Each row is a point on a tangle of strands that fork and nearly touch. The rows are in no order.
In the rows, zero is written as 128.
Two points are linked if the straight distance between their rows is under 105. Some points are linked to none.
z_309: [ 99 123 125  99 114 139 132 100 156  76 138  97 133 121 117 171  96 141
 126 113  95 136 144 139 135 117 208 141 118]
z_949: [ 82 104 108  97 118 158 136 105 157  54  85  86 142 109 114 142 101 131
 136 111  92 115 127 133 119 135 212 134 151]
z_21: [124 183 152 124 163  87 110 104 121 127 165  89 120 142 157 175 137 102
 171 119 145 149 112 192 154 152 132  93  84]
z_827: [145 122 114 124 170 111 135 123 151 126  85 112 152 133 166 139 167  82
 167 100 136 103 126 134  88 161 133  80 118]
z_130: [167 146 169 128 100 118 119 141  90 166 168 131 100 128 152 108 145 131
 105 161 155 155 133 111 162  95  87 143  97]
z_402: [202 107 130 119  90 142 174 106 118 134 121 100 129 114 163 129 157 120
 105 116 111 127 176  23  93  82 112 127 130]
z_686: [ 75 148 148  95  84 141 127 119 169  96 108 109 143 114  74 109 120 184
  78 158 174 160 127 145 111 112 126 119 143]
z_776: [156 132 168 102  81 157 132 140 126 104 122 122 165 114 126  97 139 151
 102 131 125 157 160  82 143 113 147 127  77]
z_504: [ 83 112 106 110 121 166 102 151 130  77  71 121 130 113 126  54  90 132
 150 140 141  87  84 177 149 169 147 102 150]
z_924: [117 156 142 116 143  87 121 103 126 110 169 103 112 138 138 185 109 119
 149 113 118 142 114 183 159 132 168 121 101]
z_43: [129  82 105 153 167 102 128 120 112 156 180 169  79 133 133 161 113 103
 135 121  70 102 120 109 129 138 135 153 170]
z_602: [115 112 132  95  97 147 146 108 141  85 132 114 137 111 112 154 114 146
 112 110  85 144 157  88 136 104 201 160 121]
z_510: [103 176 177 109  97 143  99 130 144  94 135 109 130 128 102 129 124 164
 113 150 161 157 139 169 154 133 137 105  89]
z_202: [211 146 156 152  91 158 128 147 114 170 129 118 126 134 129 132 167 123
 112 136 157 149 170  53 105 120  74 117  85]
z_430: [103  86  75 132 193 137 111 129 113 118 136 149 115 133 143 101  82  95
 162 122  89  94  61 142 144 169 169 138 165]
z_327: [ 83 155 153  94  77 151 117 137 153  60  50  86 155  99 126  78  98 131
 150 136 157 104 126 170 171 156 136  79 127]
z_589: [ 80 149 125 110 136 146  96 139 138  83 144 114 109 128 105  96  56 132
 164 136 138 115  81 210 190 169 146 106 124]
z_433: [109 136 117 113 132 165  91 151 100  94 173 155 130 130  84  92  48 138
 143 112  88 155  87 127 204 161 174 171  92]
z_163: [136 110 119 159 170  86 140 109 148 157 145 127  95 140 139 205 152  92
 144 116 103 116 152 127  88 123 125 122 146]
z_103: [ 97 125 127 100 108 157 130 125 144  97  67 106 149 115 116  90 132 156
 110 149 155 103 123 154 109 133 148 105 136]
z_638: [120  92 107  98 120 138 135 141 111  85 119 124 146 114 153 102  84 120
 150  93  80 126 112 101 164 115 187 171 123]
z_364: [107 146 156 103  95  86 116 136 119 131 202 146 103 137 132 105  71 150
 101 142 127 149 110 137 192  72 114 183 138]
z_800: [ 82  99  91 164 137 108 164  88 118 147 109 124 122 111 120 149 150 161
  91 151 133  99 132 161  79  61 115 147 201]
z_57: [101 170 171 129 125  80 123 101 112 145 156  87  82 135 143 177 153 129
 122 164 163 165 136 169 148  79 110 148 126]
z_264: [163 129 109 112 145 144 110 150 128 121 154 159 156 126 112 142 103 105
 160  86  86 155 116  94 171 192 162 131  99]
z_19: [119 100  88 166 178 136 116 140 125 154 126 170 117 142 122 117 133 119
 140 113 122  86  92 158  95 174 139 108 145]
z_517: [134 168 162  89  86  98 117 153 108  89 142 132 152 131 166  67  79 143
 145 126 150 150 116 146 205  95 127 146  78]
z_935: [145 107 118 122 136 158 126 144 150  95  88 128 171 111 120 135 142 110
 150  87  95 127 146  84 101 172 181 116 112]
z_684: [162  80  65 165 122 150 157 138  93 180 139 186 122 131 138  91 135 137
 106 111  84  79 148  77  93 116  94 152 161]
z_365: [158 112 124 177 160 121 114 164 123 185 174 186  79 146  85 194 133 105
 142 126 107 134 155 129 109 174  98 133 134]
z_511: [109 184 160  84  67  87 121 133 139  87 154 119 145 139 142  99  88 155
 122 132 158 158 124 141 190  70 124 156 101]
z_337: [124 178 169 115 109 102 117 105 131 105 174  95 119 136 122 180 106 147
 131 119 130 161 144 169 165 110 163 130  76]
z_777: [106 148 109 141 136 141 143  92 127 144  70  89 131 129 127 126 178 129
 127 142 160  80 139 179  81 135 108  78 131]
z_174: [163 153 194 108  82 144 131 121 126 112 115  93 174 121 134 114 153 139
 107 152 156 168 158  86 139  90 133 122  61]
z_296: [137 159 174 141 102 155 112 150 114 147 122 132 145 131  87 113 173 175
  89 162 187 164 139 139 114 114 104 110  81]
z_731: [156 106 102  91  99 148 139 125  98  91 141 123 133 108 149 114  79 127
 140  86  54 137 133  60 175 128 178 173 121]
z_458: [108  98 104 107 124 182 124 132 144  66  65 109 162 110 120 125 125 124
 140 104  91 120 136  99 104 153 201 119 129]
z_375: [169 141 144 131 155 134  94 164 104 154 209 181 124 139 117 119 100 111
 155 100 110 153  97 120 196 190 118 123 102]
z_168: [ 82 132 128  84  94 106 135 130 157  73 102 104 149 123 154  78  98 153
 114 132 148 124 113 132 142  72 143 151 159]
z_32: [159  99 110 106 111 150 141 127 107 116 156 142 108 114 133 124 104 134
 118 111  60 132 144  51 146 131 157 163 142]
z_338: [232 120 123 128 128 142 152 140 169 159 140 155 115 140 125 169 127  88
 149  98  98 181 181  71 106 183  65 123 118]
z_362: [117 125 115 110 156 135 127 105 162  86 120  86 141 127 112 196 128 105
 170  96 100 122 136 155 114 191 190  82 118]
z_783: [169  94 124 134 103 161 170 120 127 138  99 123 150 117 120 126 170 149
 100 117 113 116 172  49  77  91 124 133 127]
z_411: [133 128 139 104  78 164 123 149 120  69 105 126 183 107 115 118  90 146
 143  96  94 159 142  94 164 141 193 145  78]
z_916: [150 111 128 125 149 109 148 113 154 132 147 119 114 128 138 203 146  94
 140  94  93 128 160  95 101 130 157 126 127]
z_468: [133  94 120 104 123 119 130 152 100 124 103 149 143 126 196  38 120 133
 122 125 141 103  98 109 153  90 125 149 140]
z_45: [110 116 128 137 153 100 112 127 104 155 142 153 102 143 160  93 123 138
 121 150 143 102  95 166 138 108 121 142 148]
z_345: [200 129 139 144 141 130 132 149 157 171 140 157 121 140 112 167 151  87
 139 105 122 149 167  94  96 161  83 114 101]
z_274: [ 82 143 151 129 104 132 123 124 143 128 132 129 114 129  66 144 137 182
  72 174 165 149 121 172 113 116 120 125 153]
z_384: [130 116 119 119 129  90 157 101 107 153 103 121 123 126 200  83 154 134
 116 143 149 101 117 117 119  52 106 156 147]
z_728: [ 93 135 143  97 114  95 136 108 142 103 127 113 123 128 160 107 122 142
 111 143 141 128 117 144 147  78 142 148 144]
z_100: [121  73 107 127 104 142 161 107 106 142 144 161 108 106 125  98 116 167
  83 145  85 108 125  77 122  77 134 188 186]
z_799: [134 155 161 153 129 102 129 109 104 175 130  88 100 138 144 169 178 122
 121 166 170 153 150 127 113  73  94 146 119]
z_201: [ 99 123 110 113 169 144 113 113 147 113  99 104 119 111 126 131 124  91
 177 125 130  72  98 192 145 219 147  63 143]
z_427: [174  91  72 185 151 145 158 150 140 190 123 195 110 141 105 164 138 102
 129  96  93 110 183 110  74 146  62 136 152]
z_397: [ 58 169 133 109 108 100 109 130 150 118 141 128 107 144 116  79 102 161
 100 171 186 114  93 177 150 107  86 128 172]
z_144: [ 97 117 119 161 153 109 134 102 114 155 118 128  98 131 124 159 154 142
 114 157 139 101 129 171  89 103 124 123 164]
z_490: [169 132 146 157 137 142 115 153 132 164 142 151 121 135 105 147 161 126
 124 119 141 140 153 116  94 150 114 104  96]
z_671: [100 112  88 122 165 147 120 118 155  99 140 131 124 126  93 190 102  96
 157  85  54 138 124 107 124 189 204 143 125]
z_767: [ 88 194 159  93 107  99 118 102 141  85  97  64 134 137 160  96 125 124
 157 145 171 132 129 186 166 117 108 105 105]
z_71: [112 135 127 181 168 132 106 142 110 162 158 158  80 143  91 165 144 137
 125 145 141 117 116 195 109 173 121 102 141]
z_334: [ 55 156 125 105 116  93 107 138 149  99 148 137 106 145 137  68  69 155
 113 157 164 108  84 164 173  88 106 148 179]
z_807: [162 150 157 166 155 100 110 150 100 185 167 148  98 146 142 140 163 100
 144 138 165 137 118 147 136 138  83 118  93]
z_569: [141 123 140 116 141 106 128 124 121 122 128 117 136 130 174 118 136 113
 144 118 134 123 120 124 137 119 157 119 101]
z_673: [160 100 104 164 167  98 146 128 145 175 135 151 100 140 146 185 149  85
 140 108 105 104 152 116  77 122  97 128 149]
z_439: [150 147 156 109 122  90 134 110 114 133 131  92 125 137 202 112 152 105
 142 125 147 137 128 113 155  78 125 145  91]
z_40: [127 165 166 125  98 143 118 127 129 125  89 113 160 132 107  89 167 172
  90 167 190 148 133 147 107 117 102  97  90]
z_830: [130  71  56 134 198 138 131 135 144 133 128 176 119 133 128 131 102  82
 155  92  58  97  94  90 113 183 150 158 168]
z_581: [132 174 189 115  88 128 116 111 130 125  98  79 161 130 134 113 164 142
 110 167 185 173 144 121 124  88 107 118  70]
z_377: [104 101  78 142 173 163 100 157 103 127 115 171 128 137 127  49  99 132
 153 133 134  81  59 166 135 184 133 110 141]
z_720: [165 101  83 140 163 157 124 165 159 140  98 186 157 139 110 108 137 102
 151  89  95 120 125  97  90 204 123 120 124]
z_932: [ 91 180 165 107 114  96 132  88 127 117  97  70 128 144 160 106 154 128
 135 160 185 142 128 159 129  91  97 121 119]
z_750: [102 116  88 130 144 157 146 109 143 125  60  96 134 116 119 111 152 124
 136 129 132  45 129 174  78 170 138  80 152]
z_676: [113  94 126 101 102 126 144 124 118 125 147 152 109 112 138  86 103 148
  90 146 110 126 121  92 150  82 144 176 164]
z_792: [106 125 144  97  89 107 125 144 119 130 169 158 112 129 144  72  88 159
  85 153 133 135 102 119 177  65 109 182 156]
z_361: [135 128 123 114 160 133 130 109 173  96 101  87 156 126 139 179 148  88
 167  98 115 120 141 139  91 176 169  74 118]
z_246: [ 88 147 170 110  98 101 150 101 154 121 124  76 130 113  94 170 145 169
  77 156 169 180 144 131 112  63 114 142 147]
z_884: [ 68 110 101 127 124 115 146  98 146 123 106 128 116 117 116 107 118 163
  83 159 142  94  97 164 100  81 121 146 204]
z_670: [ 86 153 141 105  64 169 111 153 150  43  66 108 171 109 106  70  81 154
 143 140 142 133 119 146 163 149 157 114 120]
z_804: [ 98 168 114 156 112 129 135  95 101 176  82  92 132 141 133  94 187 154
 111 161 198 113 119 187  93 101  59 110 129]
z_735: [140  84  59 187 140 148 155 149 102 185 127 183 138 131 136 107 153 136
 102 107 101  75 143 114  82 109  97 141 156]
z_922: [133 120 155  96  88 147 137 127 131 121 135 121 134 118 104 132 133 163
  98 136 118 161 154  98 129 104 166 147 107]
z_813: [ 56 155 137 108 130  98 144  71 146 126 103  78  90 117 121 150 144 141
 104 172 158 108 124 190 111 103 108 118 179]
z_614: [150 172 166 142 147 113 111 118 137 136 113  89 147 138 155 149 170  89
 152 125 168 147 135 138 113 148 115  82  71]
z_46: [125  78  62 139 184 138 137 123 156 137 137 180 100 129  99 162 107  85
 141  94  40 113 134  69 103 179 151 160 164]
z_456: [107 114  96 185 179 148  98 142 123 156 153 181  91 149  78 150 121 127
 133 132 115  99 102 173  94 188 131 107 153]
z_140: [112 133 161 110  69 125 142 140 129 139 140 138 138 112  76 107 133 188
  52 157 170 176 132 113 124  78  94 157 140]
z_63: [110 159 168 120 100 117 105 162 119 127 161 155 120 144 119  65 114 166
  95 163 176 159 108 149 178 107 100 141 110]
z_248: [112  79  89 186 137 118 178 104 119 160 117 136 120 104 116 176 162 145
  99 135 102  89 161 113  71  66 119 157 194]
z_33: [ 68 138 123  81  74  96 139 133 171  78 126 121 147 120 128  82  81 159
  95 134 154 141 107 100 147  60 132 163 171]
z_548: [152  88  62 184 157 159 146 158 136 181 133 217 114 145  77 142 127 116
 125  96  73 106 159 105  79 179  85 145 149]
z_871: [217 155 176 134  88 154 128 136 125 151 148 105 122 125 121 166 155 116
 112 132 142 164 180  61 129 133  96 113  76]
z_356: [101 132 103 114 156 157 113 120 154  75 122 107 145 119  95 177  99 105
 171  92  82 133 117 146 134 199 206 108 116]
z_998: [151 166 176 114  98 122 123 121 127 122 177  99 121 130 110 190 121 137
 124 122 125 175 166 136 161 115 151 129  65]
z_654: [147 104 126 138  93 173 154 139 123 142  88 133 172 120  95 112 171 172
  81 136 129 126 160  77  77 104 130 124 114]
z_836: [ 46 121  98 104  99 132 137 105 174  90 104 116 131 107  83 102  91 167
  82 155 160 109 100 144 100 102 128 140 198]
z_147: [ 96 122  88 123 174 168  90 156 104 102 167 144 131 125 101 106  48 114
 170 115  81 144  61 141 184 171 174 155 118]
z_146: [ 83 134 148  83  73  97 146 111 161 103 151 109 135 106 112 135  99 167
  79 135 144 159 130 100 144  51 128 178 156]
z_843: [218  99  89 120 142 122 165 127 157 154 150 169  93 138 158 161 112  83
 149  90  76 153 166  64 108 176  73 135 157]
z_651: [ 80 130 160  97  87 111 148 102 168 107 142  95 133 104  88 168 115 172
  73 145 141 174 140 111 123  65 143 158 150]
z_978: [115 126 123 151 191  88 112 114 114 153 156 132  88 147 154 158 142  94
 155 132 133 104  94 187 135 158 124  96 147]
z_801: [ 80 127 136 140 151  76 119 113 108 149 151 139  81 146 154 118 119 134
 114 170 142 111  92 183 139  88  99 146 173]
z_572: [188 117 148 106 112 122 157 108 134 118 124  87 144 118 177 143 148  96
 137 101 114 125 169  54 117  93 135 125 100]
z_513: [146 104  87 149 170 140 125 153 136 149 106 165 149 139 127 107 142 112
 145  99 122  95 112 130  87 176 129 106 129]
z_765: [128 107 134 155 125 140 125 144 114 158 156 161  95 129  83 155 139 155
 100 149 116 131 143 117 115 126 138 148 139]
z_904: [111 121 124 106 144 117 124 120 138  98 107 104 131 128 169 120 124 120
 150 120 131 113 114 155 128 140 165 103 128]
z_55: [196 144 151 112 115 105 146 107 116 136 145  85 133 128 196 136 142  86
 150 103 120 135 156  70 148  97 120 135  89]
z_166: [103 135 114 130 182 111 117 106 126 141 116 106 106 137 146 135 142  98
 163 134 145  74 102 200 125 184 127  70 143]
z_136: [139 161 125 119 157 134  97 135 138  88 154 131 181 121 106 167  87 111
 195  81 112 146  90 164 181 210 171 105  89]
z_432: [109  96  95 141 169 140 123 122 148 122 160 150  97 129  83 190 110 102
 134  98  55 132 133  95 118 176 181 148 133]
z_117: [134 143 127 110 127 105 117 138 116  73  94  94 186 110 181 133 100 109
 204  90 133 124  99 160 175 153 160  91  98]
z_917: [137  90 114 117 131 102 149 131  99 144 103 148 128 120 204  51 134 133
 120 128 133  85 100  97 126  69 128 152 153]
z_535: [120 136 140 121 146  97 147  75 125 132  67  65 131 134 194 119 182 106
 144 137 156 112 132 125  86  73 119 121 128]
z_141: [154 133 131 194 164 110 118 162 100 191 167 165  85 144  92 197 147 116
 133 149 140 122 159 154 106 135  87 139 138]
z_644: [133 114 122 149  97 181 137 146 120 141  90 148 177 125  89  80 166 180
  81 141 147 129 139 112  82 118 127 115 109]
z_832: [ 81 100 136 127 118 110 126 108 127 128 175 151  94 121  89 138  91 156
  80 174 107 141 108 133 142  81 139 182 186]
z_292: [136 187 160 116 144  89 118 100 123 118 134  68 140 138 168 164 143  93
 174 111 159 147 130 173 151 136 134  94  68]
z_505: [120  96 101 103 128 141 115 159  95 100 134 151 135 126 154  66  72 116
 145 112  91 123  80 114 184 130 168 169 133]
z_73: [ 89 127 144 152 125  76 136 115 104 159 151 126 100 110  96 159 137 153
  84 186 163 145 125 167 120  59  85 179 195]
z_460: [176 104 126 120 116 130 157 107 136 122 155 115  97 123 139 190 137 106
 128 100  73 136 182  50  99 117 137 138 146]
z_811: [167 111 144 126  86 144 155 125 104 159 152 122 105 107 113 148 149 163
  84 150 130 148 165  68 111  84 107 145 142]
z_889: [143 125 125 130 140 165 103 173 137  97  86 152 213 113 128 110 125  96
 179  86 110 147 110 105 138 217 155  91 103]
z_463: [157 167 185 149 134 139 105 121 146 129 110  90 153 139 116 167 176 105
 133 132 166 161 158 130 102 153 122  78  63]
z_465: [104 135 141 119  73 169 101 164 119  56  80 127 191 104 120  82  78 144
 155 114 118 154 119 135 175 150 171 120  90]
z_37: [116 155 129 173 127 134 146 112 108 172  86  87 136 135 111 142 195 145
 100 160 184 135 146 154  74  85  81 119 130]
z_6: [ 87 149 151 153 138 133 104 125 119 145 144 134  86 135  88 146 139 159
 108 171 159 130 115 200 128 136 119 109 143]
z_341: [186 123 142 131  89 163 121 155 101 150 176 164  96 128  99 144 140 142
 105 129 108 156 163  67 126 156 114 131 113]
z_626: [122 149 144 109 112 123 100 154 108  82 152 141 149 132 132  81  70 138
 153 112 128 143  98 164 205 127 152 136  93]
z_634: [130  78  94 131 130 149 143 101 116 123 146 155  90 111 115 152 118 131
 104 115  46 112 148  52 113 131 166 168 167]
z_840: [137 155 178 126  78 130 130 140 117 160 127 115 137 119  87 125 161 174
  74 172 188 177 139 115 130  75  89 141 104]
z_81: [ 89 123  86 122 170 153  94 147 111  80 136 125 132 125 113 106  43 112
 181 109  98 131  52 169 187 175 175 135 129]
z_128: [152 118 110 120 175 124 121 145 146 117  78 130 179 121 178 115 147  81
 189  97 143 102  92 136 122 194 132  78 137]
z_442: [ 83 148 155 100  97 103 155  88 155 123  91  69 145 115  99 133 151 165
  80 154 183 163 136 128  95  60 101 129 154]
z_534: [170 158 166 122 116 100 120 123  91 160 165 117 113 135 182 111 141 106
 126 147 156 148 127 117 175  96  95 141  80]
z_586: [122 112 123  90  83 177 130 140 131  69 105 118 166 100 105 110  98 152
 119 110  73 154 152  68 150 127 199 166 103]
z_155: [125 147 130 136 151 109 141  84 124 146  69  65 133 147 167 135 191 105
 145 140 166 105 139 147  75 106 104  98 118]
z_580: [ 87 125  97 181 164  99 137  92 106 166 120 125  95 137 139 162 162 129
 123 151 134  74 121 198  80 115 107 114 187]
z_499: [107 130 144 106 115  82 150 102 125 131 116 108 117 129 174  99 143 137
 105 150 151 126 119 130 132  52 109 163 150]
z_965: [126 127 134 138 176 100 103 132 106 152 205 159  93 144 135 157  94 110
 150 117 103 131  94 162 177 155 142 138 127]
z_230: [122 130 135 150 162 121 104 150  92 170 152 166 103 151 134  87 133 142
 121 146 151 109  93 172 138 139 105 116 118]
z_268: [ 91 111 106 109 147 155 128 110 148  97  69  87 127 107 127 130 129 106
 156 124 130  61 114 173 113 192 158  75 149]
z_500: [137 123 110 157 130 173 130 145 133 141  81 142 172 136 104 109 170 148
 111 128 140 102 142 126  63 156 132  86 106]
z_624: [148 157 134 110 131 111 117 129 125  84 139 111 177 121 138 162  95 117
 189  84 122 146 116 158 172 166 176 108  77]
z_265: [182 139 148 158 129 118 137 111 122 174  99  85 124 151 166 150 186  89
 136 126 165 128 158  71  86  88  70 139  95]
z_906: [120  76  72 135 201 108 126 129 136 140 131 161 128 133 164 120 107  79
 165 103  90  80  85 125 114 162 156 132 174]
z_743: [115 115 145 152 114 102 150 130 104 171 142 133 107 110  86 162 143 167
  76 178 154 150 150 134 121  68 103 173 178]
z_616: [154 125 136 126 133 165 118 153 162 101  87 141 194 117 106 131 137 105
 155  93 103 151 148  88 101 200 158  95  91]
z_294: [110 148 108 154 129 114 146 110  99 177  89 114 129 140 166  78 170 148
 114 157 179 109 113 171  97  79  71 129 144]
z_134: [ 73 126 132 157 145  78 124 110 118 150 156 141  84 127 118 143 119 152
  96 187 136 116 104 196 126  72  96 161 203]
z_971: [130 134 151 165 128 123 142 144  91 179 149 121 105 117  79 188 156 155
  95 177 165 144 162 143 106  87  95 155 150]
z_892: [ 84 163 145 114 140 140  91 127 133  97 147 117  98 130  95 108  90 139
 146 142 152 111 100 215 184 181 134  83 115]
z_65: [142  98 106 126 145 149 109 171 131  96  72 148 198 108 161  94 129  98
 185  85 113 119  90 112 128 198 154  95 132]
z_797: [ 95  95 106 115 142 123 147  96 145 101  93 100 123 117 149 126 137 132
 125 134 120  95 125 140  95 109 173 123 162]
z_426: [140 129 127 125 162 107  99 140  95 140 217 155 117 145 138 123  79 116
 160 102 102 130  88 151 206 153 140 140 109]
z_366: [ 99 144 145 117  83 156 109 164 135 109  89 152 160 127 100  32 120 183
  93 157 178 131 105 151 135 125 112 114 120]
z_20: [118 151 142 108 127  96 112 137 103 112 112 115 138 136 190  53 130 127
 146 144 171 123 105 158 167 112 114 125 104]
z_771: [115  62  98 144 127 137 160  93 118 134 142 155  95  99 114 151 123 150
  91 143  60 109 143  69 106  91 150 188 187]
z_658: [ 56 123 109 111 132 121 118 108 152  94 123 112  90 130 124  99  74 132
 119 165 130  91  87 191 147 121 149 137 184]
z_96: [110 155 163 121 117  71 126 105 106 152 173 111  83 134 162 152 125 128
 113 159 148 150 123 154 171  62 107 165 133]
z_257: [199 161 174 124  91 138 119 136 119 141 175 112 118 126 123 170 139 117
 125 122 123 173 171  89 152 138 118 116  69]
z_162: [189 134 130 138 137 134 109 163 109 171 215 188  96 145 110 144 110 108
 141 103  97 154 131  99 162 187  98 127 121]
z_672: [ 55 179 151 100 115  90 135  83 150 114 103  76  97 133 137 122 139 138
 116 168 175 119 118 183 134 104  98 121 160]
z_367: [113 142 144 138 105 126 162 108 125 153  81  84 161 123 105 127 176 170
  74 161 189 153 139 127  80  61  81 127 135]
z_903: [137 140 133 103 107 139 101 156 102  83 153 144 156 123 106  94  55 146
 160 102  99 154 102 132 209 145 167 162  79]
z_355: [ 90 152 145 100  79 151 105 162 142  73  93 136 159 128 111  49 100 167
 112 154 166 138 106 149 156 132 129 121 129]
z_685: [132 159 171 117 113 147 122 110 150  99 100  79 162 139 114 160 163 128
 124 138 146 152 166 128 104 131 155  83  78]
z_660: [119  89  84 133 186 162  95 175 103 122 132 175 142 133 139  65  92 108
 160 112 111 108  52 126 154 186 147 131 142]
z_531: [ 83 189 161 112  99  96 100 131 133 125 136 124 112 144 123  81 127 160
 100 170 200 146  98 174 158  96  73 128 136]
z_744: [195  92  98 127 122 164 153 137 134 147 130 167 113 127 123 133 138 115
 118  92  75 124 173  37  84 153 104 136 140]
z_512: [ 57 146 128  93  84 131 145 110 172  95  95  92 140 103  77  98 121 177
  77 158 177 119 114 144 103 112 115 118 176]
z_787: [189 129 134 105 121 134 128 149 134 116 141 145 183 116 149 133 122  85
 170  82 100 151 141  82 161 172 141 122  95]
z_657: [196 109 111 133 142  91 156 113 116 164 168 134  92 127 199 153 134  71
 145 106  97 120 145  71 126 117  90 139 145]
z_158: [128 147 166 133 124 127  96 163  99 147 169 169 109 143 115  82 130 158
 106 154 162 147 102 160 169 130 110 129 101]
z_829: [128  65  75 168 127 150 173 107 121 155 121 161 121 110 112 143 150 146
  97 121  79  82 156  76  70  83 130 161 183]
z_132: [221 126 134 163 107 147 157 124 124 173 103 107 135 139 146 138 179 107
 119 113 148 124 183  51  79  99  59 124  99]
z_698: [163 110 122 125 109 144 153 112 140 122 170 129  88 123 100 207 127 121
 123 105  59 151 193  47 108 142 137 140 146]
z_173: [145 149 143 189 144 118 123 158  91 188 149 145  97 137  85 194 168 137
 113 164 167 124 166 158 102 115  88 143 134]
z_869: [123  98  60 181 141 138 158 137 102 187 115 161 149 137 154  83 163 140
  99 118 127  71 129 143  86  91 101 132 156]
z_335: [166 129 135 151 135 156 128 144 144 154  95 147 166 142 110 128 173 123
 126 108 140 120 154 113  71 150 111  96  87]
z_666: [136 109 112 119 129 129 115 165 113  84  82 127 196 103 188 105 102  96
 204  86 121 128  76 137 175 168 159  94 121]
z_778: [119 163 183 121  98 153 109 123 144 103 132  99 150 128  87 154 149 156
 108 143 147 171 155 144 126 135 160  91  70]
z_668: [ 94 128 145 114 100  99 121 111 127 124 207 142  83 130 110 145  73 157
  89 153 102 148 118 132 178  74 139 186 160]
z_945: [ 93 129 104 112 137 149  92 151 115  76 128 119 129 121 128  87  49 126
 191 119 121 125  65 192 205 172 159 112 129]
z_478: [103 101  85 129 137 170 110 151 111 105  72 147 148 122 126  43 113 139
 136 134 140  79  83 161 124 167 143 103 146]
z_245: [195  92  86 147 108 152 158 139  96 166 145 174 102 131 140 118 135 131
 110 112  96 105 161  55  92 129  80 145 153]
z_227: [ 95 186 172 122 116 136  91 128 138 102 155 118 107 135 100 120 110 154
 124 149 163 148 117 205 170 156 128  86  97]
z_956: [153 120 124 148 164 126 112 142 139 160 191 176  88 141  95 184 115 104
 146 107  84 146 134 117 141 192 128 129 133]
z_824: [142 155 158 138 128 151  95 155 126  96  79 126 191 113 144  91 143 116
 162 128 166 127 122 148 138 197 130  53  86]
z_342: [176  91  87 190 156 107 168 125 134 186 129 166  91 134 143 186 146  83
 143 111  99  92 186 111  69 107  54 142 166]
z_618: [120  95 121 107 124 141 117 154 110 103 100 146 143 128 158  50 108 138
 124 133 126 109  98 121 147 121 153 148 131]
z_10: [138 135 161 111 122 129 142 106 150  92 107  71 160 128 139 171 150 120
 133 116 119 146 162 103 112 104 170 109  94]
z_507: [155 142 129 178 144 107 144 110 104 193 111  94 109 146 155 162 190 100
 135 137 165 120 159 106  88  79  75 142 117]
z_87: [ 83 182 153  89  87  83 130 108 157  92 142  85 123 136 140 127  94 153
 119 142 151 149 125 159 163  70 130 144 124]
z_958: [158  95  75 143 156 166 133 153 148 155 111 201 132 143  81 127 129 106
 132  89  70 127 139  72  94 203 112 143 127]
z_977: [203  95 100 144 146 108 149 130 124 172 170 173  84 137 160 152 123  86
 144 103  83 128 146  78 114 158  73 134 155]
z_3: [174 140 172 135  97 142 110 167  85 163 184 164 101 133 122  99 135 155
  98 151 152 158 131 106 168 124  92 136  93]
z_436: [ 89 113 126 124 139 133 105 120 130 117 167 145 101 137 108 136  94 135
 117 143  99 131 106 152 153 131 174 147 137]
z_775: [ 88 166 147  94 105 115 118 113 149  71  96  69 130 120 146 106 109 128
 153 143 147 113 126 194 172 139 137  96 126]
z_60: [111 115 133 112 135 128 155  90 149 106  90  83 134 132 139 156 163 137
 115 134 124 119 153 118  84  95 165 112 139]
z_740: [141 136 105 120 161 151 103 152 132 108 152 157 161 129 103 153  91 101
 184  83  94 150  92 130 173 209 168 128 103]
z_993: [215 142 144 118 133 117 127 141 145 141 136 128 170 123 182 130 133  70
 171  93 128 151 138  83 152 164 100 111  84]
z_719: [182 123 123 117 167  68 138 114 131 160 156 121 124 138 203 148 137  60
 172  95 117 121 120 104 145 126 118 130 122]
z_851: [174 123 128 172 143 138 159 132 160 166 102 115 122 151 107 207 178  98
 129 112 135 125 196  90  52 110  82 119 111]
z_68: [187  98 109 157 142 152 167 138 174 157  88 142 138 146 102 175 165 107
 132  93 101 125 199  79  43 127  90 112 107]
z_696: [107 127 126 129 135 193  93 147 137  88 108 149 146 126  68 110 126 140
 128 125 112 137 119 129 114 203 178 104 106]
z_78: [129 122 134 155 183  76 109 129 109 169 197 151  77 149 147 165 124 102
 142 132 116 121 106 164 152 134 120 127 141]
z_300: [194 139 133 116 168  91 127 127 153 154 136 128 161 137 195 148 147  56
 180  93 135 140 119 111 144 158  99 113  98]
z_438: [184 105 117 128 127 163 154 141 166 138 107 151 139 135  94 156 149 107
 127  89  80 135 191  47  73 157 123 122 112]
z_912: [104 117  71 170 142 125 154 122  97 180 100 145 142 139 161  80 172 150
  98 136 150  78 116 176  91  81  89 129 157]

Follow the links from the first point to the second, and from the first to the third. Name the last point that the two ways share.
z_827 / z_581 / z_300 | z_65
z_638 / z_800 / z_364 | z_771
z_274 / z_580 / z_792 | z_800
z_581 / z_366 / z_117 | z_602
z_889 / z_366 / z_140 | z_602
z_334 / z_60 / z_783 | z_439
z_586 / z_672 / z_366 | z_670
z_246 / z_147 / z_618 | z_728

A fork is a point with three links. Follow the links from the first point to the second and name the forks in between, in order.
z_634 / z_33 | z_728
z_411 / z_458 | z_602
z_676 / z_836 | z_771 z_800
z_792 / z_505 | z_771
z_362 / z_624 | z_65
z_397 / z_654 | z_158 z_439

A fork is a point with three links, a tip a point with one. Leave the first point through the second and follow the links. Name the first fork or tip that comes.
z_771 / z_100 | z_832
z_432 / z_671 | z_65
z_162 / z_375 | z_535
z_618 / z_468 | z_728
z_889 / z_616 | z_602

Name the points in between on the shortest way along the links from the first point to the second, in order.
z_427 / z_6 | z_548 z_958 z_720 z_513 z_19 z_456 z_71
z_813 / z_949 | z_672 z_932 z_767 z_775 z_327 z_670 z_465 z_411 z_586 z_602 z_309
z_166 / z_743 | z_978 z_78 z_965 z_426 z_375 z_162 z_956 z_365 z_141 z_173 z_971
z_384 / z_668 | z_917 z_468 z_618 z_505 z_638 z_731 z_32 z_634 z_771 z_100 z_676 z_792 z_364
